Each scene shows the same named points in several views. A view is turned or mirrored, shifted and resized as a whole, has a little noise and may leave points out.

Scene 1
View 1
povus: [-22  17 -12  -9 -26 -22 -28  10  21  -5 -23 -18 -36  -9  29   3   9   5
  10 -33 -12  -9 -15 -21]
Gekud: [-23  21  -8  20  -2   3  10  28  -9 -10 -17   1 -20 -41  11  19  29 -21
 -11   0  24 -13  -6 -12]
nived: [-30  31  -2  35   6  11  43  46 -33   8  -3  26  17 -48   5  30   6 -55
 -27  27  30   0   6 -17]
biti: [-23  27  -3  23   0   6  23  27 -15  -7 -13   6 -10 -40   9  23  22 -29
 -16   7  26  -9   1 -11]
mav: [-17  29  16  16   0   8  28  -8 -12 -15 -11 -13  -4 -25 -10  26  15 -21
 -16  -4  13  -7  13  -5]
luvoz: [-15  27  23   3  -7  -1  19 -28   1 -22 -10 -29  -8  -8 -12  21   3  -8
  -8 -21  -4  -1  15  -4]
Mobe: [-22  24   0   7 -14  -9   1   6   3 -10 -14 -12 -16 -17  12  14   9 -12
  -2 -16   0  -6  -2 -15]
rufu: [-16  25  14   7  -7   0  16 -16   1 -19 -14 -23 -14 -16  -6  20  14  -7
  -8 -17   2  -7   9  -7]
Lupo: [-29  33   9  26  -2   8  47  20 -30  11   8  16  29 -26  -4  30 -17 -53
 -25  12   9   9  17 -21]
Duz: [-16  25  16  -5 -19 -12   2 -21  11 -13 -11 -26 -13   0   1  11  -3  -3
  -1 -30 -16  -2   9 -13]
miza: [-26  21 -12   9 -11  -7  -5  29   3  -3 -20  -1 -27 -27  23  14  20 -16
  -5 -10  11 -11 -11 -17]
Vogif: [-27  25  -7  14  -9  -3  12  27  -7   2 -10   5  -6 -27  15  17   5 -27
  -9  -3   9  -2  -2 -19]
Zekeb: [-15  18   2   3 -11  -7  -8  -2  11 -21 -27 -25 -34 -22  11  13  28   5
   0 -22   7 -15  -7  -6]
View 2
Vogif: [  8   1   7 -21  -4 -17   5   6 -17  -9 -17  20   1  -6  11   6  -4 -14
  18 -15  -5  -3   1   4]
nived: [ -7 -13   2 -21 -16  -7   4  34 -30   0 -43   0  -4  30  37   5  11 -21
  41 -28  21 -15   0  19]
Mobe: [ 19  12   3 -15  -7 -15   3  -9 -14  -1  -3  24   6 -27  -7  13  -6 -19
  -2 -12 -14  -1   3  -4]
povus: [ 22  19  17 -30  15 -29   9 -22  -4 -16  15  41   7 -50 -18  13 -27  -8
  -8  -2 -31   6   1 -10]
rufu: [ 23  18  -6  -1 -21  -5  -1 -11 -20  12   1  13   8 -28 -13  18   3 -35
 -15 -13  -7  -1   9  -2]
miza: [  6   5  17 -42  20 -27   6   0 -16 -10   4  22   0 -17   7  10 -19 -13
  19  -9  -9 -11   2   5]
Duz: [ 31  20  -3   7 -25 -10   3 -21 -10  -1  -3  31  13 -41 -19  17  -2 -19
 -23 -11 -24  12   4 -14]
biti: [  1  -2   3 -25  -6 -11   0  16 -23   0 -19   9  -2   4  19   9   2 -23
  25 -19  10 -13   2  12]
Zekeb: [ 21  21   7 -21   1 -17  -2 -16 -17   9  20  18   6 -38 -17  17 -13 -32
 -12  -6 -13  -8  10  -2]
Lupo: [  5  -9  -7   3 -40  -2   6  25 -26  -5 -58  12   1  21  30   5  21 -14
  25 -30  11   3  -4   6]
Gekud: [  5   6   6 -34   5 -17  -2   6 -23   3   1   6  -2 -10   8  11 -10 -28
  18 -12   4 -18   7  12]
mav: [ 11   7  -6  -8 -21  -2  -4   7 -26  14  -9   2   2  -7   4  13   8 -36
   5 -18   6 -10   8   8]
luvoz: [ 28  17 -12  13 -35  -1  -2 -14 -20  13  -8  17   9 -29 -15  16  11 -36
 -23 -16 -10   5   9  -6]
View 3
luvoz: [ 36   5  11  -5 -10 -25  12 -13 -31 -18 -32 -10  28  -1  -7   6 -28  -2
  13  18  14 -19  -6   1]
rufu: [ 35   3   5  -5 -10 -18  -2 -10 -32 -20 -23  -9  23   1  -2  13 -23  -5
   3  13  10 -18 -10   1]
Mobe: [ 21   9  -9   3  -4 -15 -12  -1 -25 -13 -19 -17   7   4  -3   7 -12   0
   2   5   4 -13 -19 -11]
mav: [ 26  -5   5 -25  -6 -17  -9  -2 -28 -11 -24   1  22  -8   8   7 -25   0
  -2  21  13 -15  -3  15]
povus: [ 26  19 -19  31  -6 -12 -12  -6 -27 -23 -11 -36   0  18 -14  10  -2  -2
  -1 -13  -7 -16 -31 -36]
Duz: [ 23  15  -3  16  -8 -24   6  -9 -26 -18 -26 -23  10  10 -16   5 -16   3
  17   6   6 -17 -19 -23]
nived: [-17 -20 -14 -60   3 -12 -37  23 -15  20 -24  14  -5 -20  30  -4 -13  12
 -15  26  13   0 -10  27]
biti: [ 11  -8 -12 -34  -1  -8 -34  11 -22  -2 -15   2   5  -8  19   8 -12   1
 -20  12   8  -7 -12  12]
miza: [  9   2 -24  -5   1  -3 -37  11 -23  -8  -7 -17  -8   7  11  12   2   2
 -18  -7  -4  -7 -27 -15]
Vogif: [  1  -1 -17 -16  -1 -12 -25  10 -20   0 -20 -10  -4  -2   8   1  -8   8
  -6   7   4  -6 -19  -3]
Gekud: [ 19  -4 -15 -20   0  -3 -35   8 -27  -9 -12  -6   5  -3  16  13  -9  -3
 -24   2   6 -10 -15   4]
Lupo: [-19 -12  -3 -51   0 -27 -12  15 -13  20 -36  11   0 -19  13 -11 -22  18
   9  35  20  -3  -6  20]
View 4
miza: [  8  10   7 -12 -10  21  -4   5   4  17  12   2  -1  -5   4  -4   9  -3
  -5   2  13  -9  12   6]
Mobe: [  9   9   7  -6  -6  14  -5  -1   3   0   6   2  -2  -5   3   8  15  -3
 -11  13  -1 -10  -3   2]
nived: [  6  27   3   6  -9   3 -15   8   7   9 -10 -25   5   2 -10  -4   3   0
  11  -8  30  14  -2  27]
Zekeb: [ 16   8   5 -11  -1  20  -1   0   7  -9  10   7 -11  -6   7   3  20 -10
 -15  19  -1 -14   6   0]
biti: [ 14  19   3  -3  -5  13  -9   6   8   1  -2 -13  -4  -1  -3  -3  10  -5
   1   4  19   0   4  16]
Vogif: [ 7 13  6 -3 -6 11 -7  3  3  3  1 -5  0 -4 -1  5 11 -1 -6  7  7 -3 -1  8]
Gekud: [15 15  4 -7 -5 17 -6  6  9  2  2 -6 -7 -2  0 -5 12 -6 -1  5 17 -3 10 12]
mav: [ 13  18   2   1   0   6  -9   1   8 -17  -8 -11  -7  -1  -4   7  17  -6
  -7  14   7   1  -9  11]
rufu: [ 14  11   4  -4   0  11  -7  -1   6 -16   0  -2  -8  -3   1  11  20  -7
 -14  19  -2  -7  -6   2]
Duz: [  6   6   8  -4  -3   9  -4  -4   1 -10   6   5  -2  -5   2  17  20  -3
 -19  22 -15 -11 -13  -5]
View 5
luvoz: [-22  41  -7  15 -33  18 -21 -25   7   8  21 -22   6 -14   8  21  30  21
  10 -10 -42   6   6  32]
biti: [-35  -7 -17   8 -21 -31 -23  -9  -7  20  33  -4   4  -2   4  13  -9  -6
  17  -8 -13   5 -20   9]
Mobe: [-23  17  -9   4 -28   3 -19  -9  -1  -2  15 -17  -9   2   2  11   2   3
  -4   3 -32   9   9  12]
rufu: [-28  31  -9  12 -31  10 -25 -18   2   8  22 -20  -3 -14   3  14  13  10
   6  -2 -42   6   0  29]
Lupo: [-18  -3 -10  12 -31 -38  -5 -21   6  16  23  -9  45  14  12  30  26  13
  31 -33  14   5 -31 -13]
miza: [-28  -6 -14  -2 -21 -19 -18   4  -7  -6  17  -7 -20  13   0   2 -26 -12
  -9  12 -20   9   3  -4]
Vogif: [-24   0 -11   3 -26 -21 -14  -6  -2   2  19  -9   3  11   3  13  -6  -2
   3  -3 -12   8  -7  -3]
Zekeb: [-32  27 -14   5 -25  13 -28  -7  -4   2  24 -16 -25 -14   1   3  -8  -1
  -7  13 -49   9  14  32]
Duz: [-10  40  -5  10 -35  26 -16 -16   8  -7   9 -24  -2  -2   5  16  25  17
  -7   2 -43   7  19  21]
Gekud: [-36  -4 -18   2 -20 -26 -25  -5  -7  12  31  -6  -9  -3   4   5 -21  -8
   9  -1 -22   6 -11  11]
povus: [-17  24  -8  -4 -28  18 -16   1  -1 -24   2 -19 -34  13   0   0 -11  -4
 -32  25 -45  12  32   6]
View 6
luvoz: [  5  12  15  30  11  -9   8  -6  -2  -4  26  20 -15  12  -3 -20  16  13
  15  -6  -4  -6   3 -21]
Mobe: [  0   7  -3  17   1  -3   4  -4   4  -6   2  11  -2   8  -8 -21   7   3
  11  -8   1  -2  -6 -21]
rufu: [  3  11   6  26   8  -4   6  -5   0  -5  20  15  -9  11  -5 -20  13  10
  19 -10  -2  -6  -2 -25]
Gekud: [ -1  15 -15   8  -7   4   1 -12   8  -8 -10   5  14   4  -5 -15  10  -5
  11 -14   3   3 -10 -29]
Zekeb: [ -8   4 -12  22   5  -5   6   3  -3  -6  15  -4  -4  12 -15 -22   2   9
  25 -11   8  -9  -9 -28]
nived: [ 13  28  -1  -2 -13   9  -3 -30  21  -7 -32  33  22  -6  13  -8  22 -19
 -16 -13  -9  19  -6 -20]
Vogif: [  3   8  -7   9  -6  -2   2  -7   9  -7 -18  14   5   4  -5 -20   5  -6
  -3  -6   2   3  -7 -15]
Duz: [  2  -3  11  30  10 -15  11   5  -3  -5  20  13 -22  13 -10 -28   3  14
  11   0   2 -12   2 -14]
povus: [-12 -16 -14  21   1 -15   9  16  -3  -4   1  -9 -13  12 -23 -36 -13   9
  14   1  18 -13  -8 -12]
Lupo: [ 24  24  24  10  -3  -1   1 -29  18  -5 -22  52  -1  -1  17 -10  26 -11
 -25  -2 -17  14   6  -8]
biti: [  5  20 -10   7  -6   5   0 -17  10  -8 -12  14  14   1   1 -13  13  -7
   5 -15  -2   8  -9 -25]
miza: [ -6   1 -21   6 -10  -1   3   1   6  -6 -21  -1   8   4 -13 -25  -4  -6
   4  -9  12   1 -12 -18]
mav: [  9  22   7  21   4  -1   3 -15   5  -4  11  22  -1   8   2 -14  20   4
  12 -12  -7   2  -2 -26]

In a view up to two points have been moved. Name them for each view, in the order of its rows, or write none.
view 1 | miza
view 2 | biti, mav
view 3 | Duz
view 4 | Vogif
view 5 | none
view 6 | Mobe, Lupo

Scene 2
View 1
Kunen: [  2  17 -14   3   3  -5  -1 -10  -3  -6   9  -7   3  -1 -11   3   1   9
  22   3  25  -9   9  -4]
mip: [  4  13 -13   0   2 -11 -11 -13   3  -6  10 -13   0  -2  -6   1  -1   6
  19   5  27 -12   5   0]
konas: [ -2  14 -16  -3   0 -10  -2  -8   0 -10   6  -4   4   1  -7   3  -1  10
  23   2  24  -5   8  -2]
Gam: [-14  17 -33  -9 -11 -15  11  -6 -14 -13   0  11   7  14 -14  -1  -3  10
  22  -5  33   2  15  -4]
fodi: [  3  10  -9  -4   2  -1   6   3   3 -12   2   6  16  -3  -8   5   5  21
  25   3  17   3  13   0]
lolo: [-11  27 -22   9  -1   4  22  -5 -13   3  13   0   2   0 -24   1   7  13
  21   4  19   1  16 -14]
Bedit: [  3   4 -18 -11  -3 -21 -17 -13   4 -18   2  -6   4   6  -1   2  -5   5
  22  -1  33 -10   3   8]
Sen: [  0  13 -14  -3   1  -4   3  -3   2 -11   3   2  11   0  -8   3   1  17
  24   2  21   0  12  -1]
peli: [ 14  -2  -1 -10   6 -11 -19  -4  16 -19   1  -5  11  -6   5   7   0  14
  25   2  21  -9   4  10]
bazu: [ 10   6   1  -4   8   2  -1   4  14 -14   2   2  19  -9  -2   8   9  25
  28   5  10   1  11   4]
Dop: [  9   6  -3  -5   6  -1  -2   3  11 -14   1   3  17  -5  -3   8   7  24
  27   5  13   1  10   5]
nusa: [ -4  32 -16  18   5   7  15 -14 -12  11  22 -15  -7  -7 -26   0   8   6
  18   8  19 -10  12 -19]
ziki: [ -1  11 -16  -4  -1  -9   0  -6   0 -13   3   1   8   2  -8   3   0  12
  22  -1  25  -4  12   0]
meseg: [ -6  20 -24   0  -2 -11   4 -13  -8  -4   9  -5  -2   4 -14  -1  -1   5
  20   1  30  -7  10  -7]
nizuf: [  8  15   0   7  11   5  -4  -9   8  -1  12 -14   3 -12  -9   6   8  15
  21   9  13  -9   8  -3]
Gosa: [ 11   1  -6 -12   3 -14 -17  -6  12 -19   1  -4  11  -3   5   5  -2  12
  25   1  26  -8   5  10]
kavet: [  0  17  -8   4   5   5   9  -1   2  -4   8  -1   9  -5 -12   4   7  19
  24   6  14   0  12  -4]
ledar: [  3   9 -10  -6   3  -3   4   1   3 -13   2   5  15   0  -6   5   3  19
  25   3  18   1  12   0]
View 2
Kunen: [  0  10   3   0  -1   6 -11  -2  -7   3 -16   6  -9  14   0  -8   2   2
  -5   7  -5  -4  12  14]
fodi: [  6   9   6   3  -8   3  -4  -2  -6   2 -10   8   3   5   3 -14  -1   4
 -10  10  -1   0  11  13]
nusa: [ -6  15   7   4   0   4 -21   1  -7   3 -27   6 -13  16   3  -6   3   9
  -7  -1  -8 -13  16  27]
nizuf: [  0  15   3   0  -5   7  -9   4  -7   1 -19   7 -11   3   4  -9  10   2
  -7   7   1  -7  11  15]
mip: [  1  10  -1  -3   2  10 -11  -1  -8   3 -14   5 -13  14  -1  -5   3  -1
  -3  10  -4  -2  11  10]
Dop: [  7  10   5   1  -8   6  -1   0  -6   1 -10   8   0   0   3 -14   3   1
 -10  11   1   1  10   9]
Gam: [  4   4   8   3   4   3 -11 -11  -7   6  -7   4   4  26  -4  -9 -12   8
  -7   8 -11   2  13  14]
lolo: [ -1  11   8   6  -4   2 -13  -2  -6   4 -19   7  -3  12   4 -10  -2   9
 -10   2  -7  -8  14  23]
ledar: [  5   9   5   1  -5   5  -5  -2  -7   2  -9   7   1   7   1 -12  -1   3
  -8  10  -1   0  11  12]
Sen: [  5   9   5   2  -4   5  -7  -3  -7   4 -11   6   0  10   1 -11   0   4
  -7   9  -4   0  11  12]
kavet: [  2  12   7   4  -6   4  -8   1  -6   2 -16   8  -3   6   4 -11   2   5
 -10   6  -3  -5  13  17]
ziki: [  5   8   4   0   0   6  -7  -5  -6   4 -10   5  -2  14  -1  -9  -2   3
  -6  10  -5   0  11  11]
peli: [ 7 10 -1 -5 -2 11 -1  1 -7  1 -7  6 -8  3  0 -8  8 -6 -4 16  2  3  9  1]
meseg: [  0   9   4   0   2   6 -15  -6  -8   5 -15   5  -7  21  -2  -6  -3   5
  -5   6  -9  -4  14  16]
Gosa: [ 6  9 -1 -5 -1 11 -2 -1 -7  2 -7  5 -6  7 -2 -8  5 -5 -3 16  0  4  9  2]
konas: [  3   9   3   0   0   7  -9  -3  -6   4 -13   5  -6  14  -1  -8   0   3
  -4   9  -5  -1  12  12]
bazu: [  7  12   4   2 -10   5   0   3  -6   1 -10   8   1  -3   4 -14   5   0
 -10  11   2   1  10  10]
Bedit: [ 5  7 -2 -5  4 11 -7 -5 -8  5 -7  4 -8 18 -5 -5  1 -4  0 14 -5  4 11  3]
View 3
Kunen: [ -7 -14  -2   2  11   8  -9   6 -14  17  12   5  17  -1 -12  -8  13  -4
  21   5 -10  -5 -28   3]
Sen: [ -7 -11  -1  -5  12   7  -5   0 -10  13  15   1  22   0 -13   0  16  -3
  20  -7 -12  -5 -22   7]
fodi: [ -7  -9   0  -9   9   3  -2  -1  -7  11  13  -1  27   1 -12   2  19  -3
  20 -12 -16  -2 -17   8]
Gam: [-15 -13 -13 -10  16  18 -12  -7 -17  28  31   6  32  -2  -8   8  19 -10
   7  -2 -12 -16 -32  13]
bazu: [ -4  -7   6  -7  10  -1   5   0  -3   0   5  -4  20   1 -16   0  18  -1
  24 -17 -14   1 -10   3]
nizuf: [ -5 -14   6   3   6  -2  -4  12 -10   8   0   2  14  -1 -13 -12  11  -1
  28   3 -12   2 -23  -1]
Dop: [ -3  -6   4  -8  12   1   3  -1  -5   3   7  -3  20   0 -16  -1  18   1
  22 -14 -12  -1 -13   4]
ledar: [ -6  -9  -1  -8  10   5  -2  -2  -7  10  13   1  24   0 -14   1  18  -1
  18 -10 -13  -4 -19   7]
nusa: [-17 -27   2   9  -1   3 -20  21 -17  25   7   7  27  -2  -4 -10   7  -9
  28  20 -23   2 -38   0]
peli: [  8  -1   1  -4  19   6   5  -4  -8   3   8   0   1  -3 -22 -11  15   4
  18 -11   4  -7 -15   1]
kavet: [-11 -15   3  -1   6   1  -6   8  -8  12   9   0  27   0 -10   0  15  -3
  24  -2 -19   0 -21   4]
konas: [ -6 -12  -3  -2  14  11  -6   1 -15  17  16   5  17  -2 -11  -4  15  -3
  17   1  -7  -8 -27   5]
lolo: [-18 -21   0   0   3   3 -12  10 -12  21  12   3  33   1  -6   0  15  -6
  23   4 -24  -1 -29   5]
Gosa: [  6  -2   0  -7  20   8   3  -6 -10   5  12   2   4  -1 -19  -8  15   3
  17 -11   4  -9 -18   3]
ziki: [ -6 -11  -4  -5  15  10  -6  -2 -13  16  18   4  19  -1 -12  -2  15  -3
  17  -4  -6  -8 -25   7]
mip: [ -1 -10  -2   2  15  10  -7   5 -15  15  12   5   7  -3 -14 -13  11  -1
  20   6  -2  -7 -30   1]
View 4
meseg: [  3  12  -9  12   1   6   6  10   0  -4   4  -7   0  -1   1  14   7   6
   8  -5   2 -22   4  -1]
Dop: [  7  -4 -13   2  -1   5  -7   1   2  -2   7   4   2   5 -10   3  -6  -8
   1 -11  -9   1  13   2]
lolo: [ 13  15  -6   9  10  13  -5  12   1  -2  -5  -4  -1  -1  -9   7   7   5
   7   1  -1 -13   8  -2]
nusa: [ 10  18  -5   9  11  14   2  16  -1  -1  -9 -12   0  -2  -5  11  14  11
  13   2   5 -19   6   4]
nizuf: [  5   1  -8  -4   6   4   1   6  -1   2  -4 -12   7  11  -5   6   8  -4
  15  -8   3  -1  13  18]
Sen: [  6   5 -12   6   0   6  -2   5   1  -3   7   1   1   0  -5   7   0  -1
   1  -7  -5  -9   8  -1]
Gam: [  4  14 -12  20  -3   6   3   9   2  -7  14   3  -5  -7   0  14   0   8
  -2  -5  -4 -27   0 -15]
ziki: [  3   4 -12   8  -3   4   2   4   1  -4   9  -1   0   1  -3  10  -1  -1
   3  -9  -2 -13   7  -2]
Kunen: [  3   7 -10   7   1   5   4   7  -1  -3   2  -7   2   4  -2  10   4   2
   8  -8   1 -13   8   4]
mip: [ -2   3 -11   4  -2   1   9   4  -1  -3   7  -9   3   6   1  13   5  -1
  10 -12   2 -11   8  10]
konas: [  2   5 -11   7  -2   4   3   6   1  -3   6  -4   1   2  -1  10   2   2
   6 -10  -1 -13   6   2]
Bedit: [ -7  -2 -15   7 -10  -4  11   0   0  -5  15  -4   0   5   5  14  -2  -2
   6 -18  -1 -15   4   3]
kavet: [ 10   6  -9   5   6  11  -6   8   1  -1  -2  -3   1   1 -10   3   1  -1
   5  -4  -4  -6  11   3]
Gosa: [ -3  -6 -14   1  -9  -3   4  -3   1  -3  15   0   2   8   0   9  -3  -8
   4 -18  -5  -4  10   7]
bazu: [ 10  -2 -12  -1   0   6 -10   1   2  -2   5   4   3   5 -11  -1  -5  -9
   2 -11 -10   5  13   4]
View 5
kavet: [ -6   0  -2  18  -9 -10   8 -10  -4  -2   4 -19  12  -3 -17  -3 -11   4
 -16 -12  -5  -2  16  21]
nusa: [-13  -4   5  24 -14 -17  14  -3 -15   8  -6 -27   3   2 -15   9 -15  13
 -29 -20 -10 -19  14  11]
Bedit: [ 12  -5 -17   4 -20 -16  17  -8   3 -17   2 -17  20 -12   1   1  -8   0
 -10 -11 -25  -8   5  18]
Gosa: [ 11  -4 -16   5 -16  -9  11 -10   3 -18   7  -9  23  -8  -7  -4  -9  -4
 -11  -4 -17  -2   5  26]
mip: [  5  -7 -11  10 -19 -14  15  -7  -5  -9  -1 -14  16  -4  -5   4 -13   3
 -20 -11 -19 -13   3  16]
peli: [  6  -5 -13   9 -15  -9   9  -9   1 -15   6  -8  22  -4  -9  -3 -11  -5
 -17  -5 -15  -4   5  25]
Dop: [  1   0  -8  13  -8  -6   5 -11   2 -11   8 -12  19  -5 -16  -8 -10  -3
 -10  -6  -6   5  13  28]
Kunen: [  0  -3  -7  14 -16 -14  14  -8  -4  -6  -1 -19  13  -5  -9   2 -10   5
 -19 -13 -15 -10  10  18]
ledar: [  0   2  -8  13 -11 -10  10 -10   2 -11   5 -19  15  -8 -14  -6  -9   2
  -9 -10  -9   4  17  24]
Gam: [  5   7  -9  13 -16 -21  21  -7   2  -8  -4 -40   5 -17  -4  -2  -6  13
   0 -20 -21   0  22  13]
fodi: [ -2   3  -6  15  -9 -10   8 -11   1 -10   6 -20  15  -8 -14  -7  -8   2
  -9 -10  -6   5  19  23]
konas: [  2  -2  -8  13 -14 -14  14  -8  -1  -8   1 -22  13  -9  -8   0 -11   4
 -14 -12 -15  -6  11  17]
bazu: [ -2   1  -7  14  -8  -5   4 -12   2 -12  11 -11  19  -5 -18  -9 -10  -3
 -12  -5  -4   6  13  29]
meseg: [  1  -2  -7  14 -17 -19  18  -6  -4  -4  -4 -29   7  -8  -4   4 -10  10
 -15 -18 -20 -11  12  13]
lolo: [-10   4   2  22 -10 -14  12  -8  -7   2  -2 -29   4  -4 -15   0 -11  11
 -17 -18  -8  -5  20  16]

In a view up to two points have been moved. Name them for each view, in the order of its rows, or write none.
view 1 | lolo
view 2 | none
view 3 | none
view 4 | nusa, nizuf
view 5 | peli
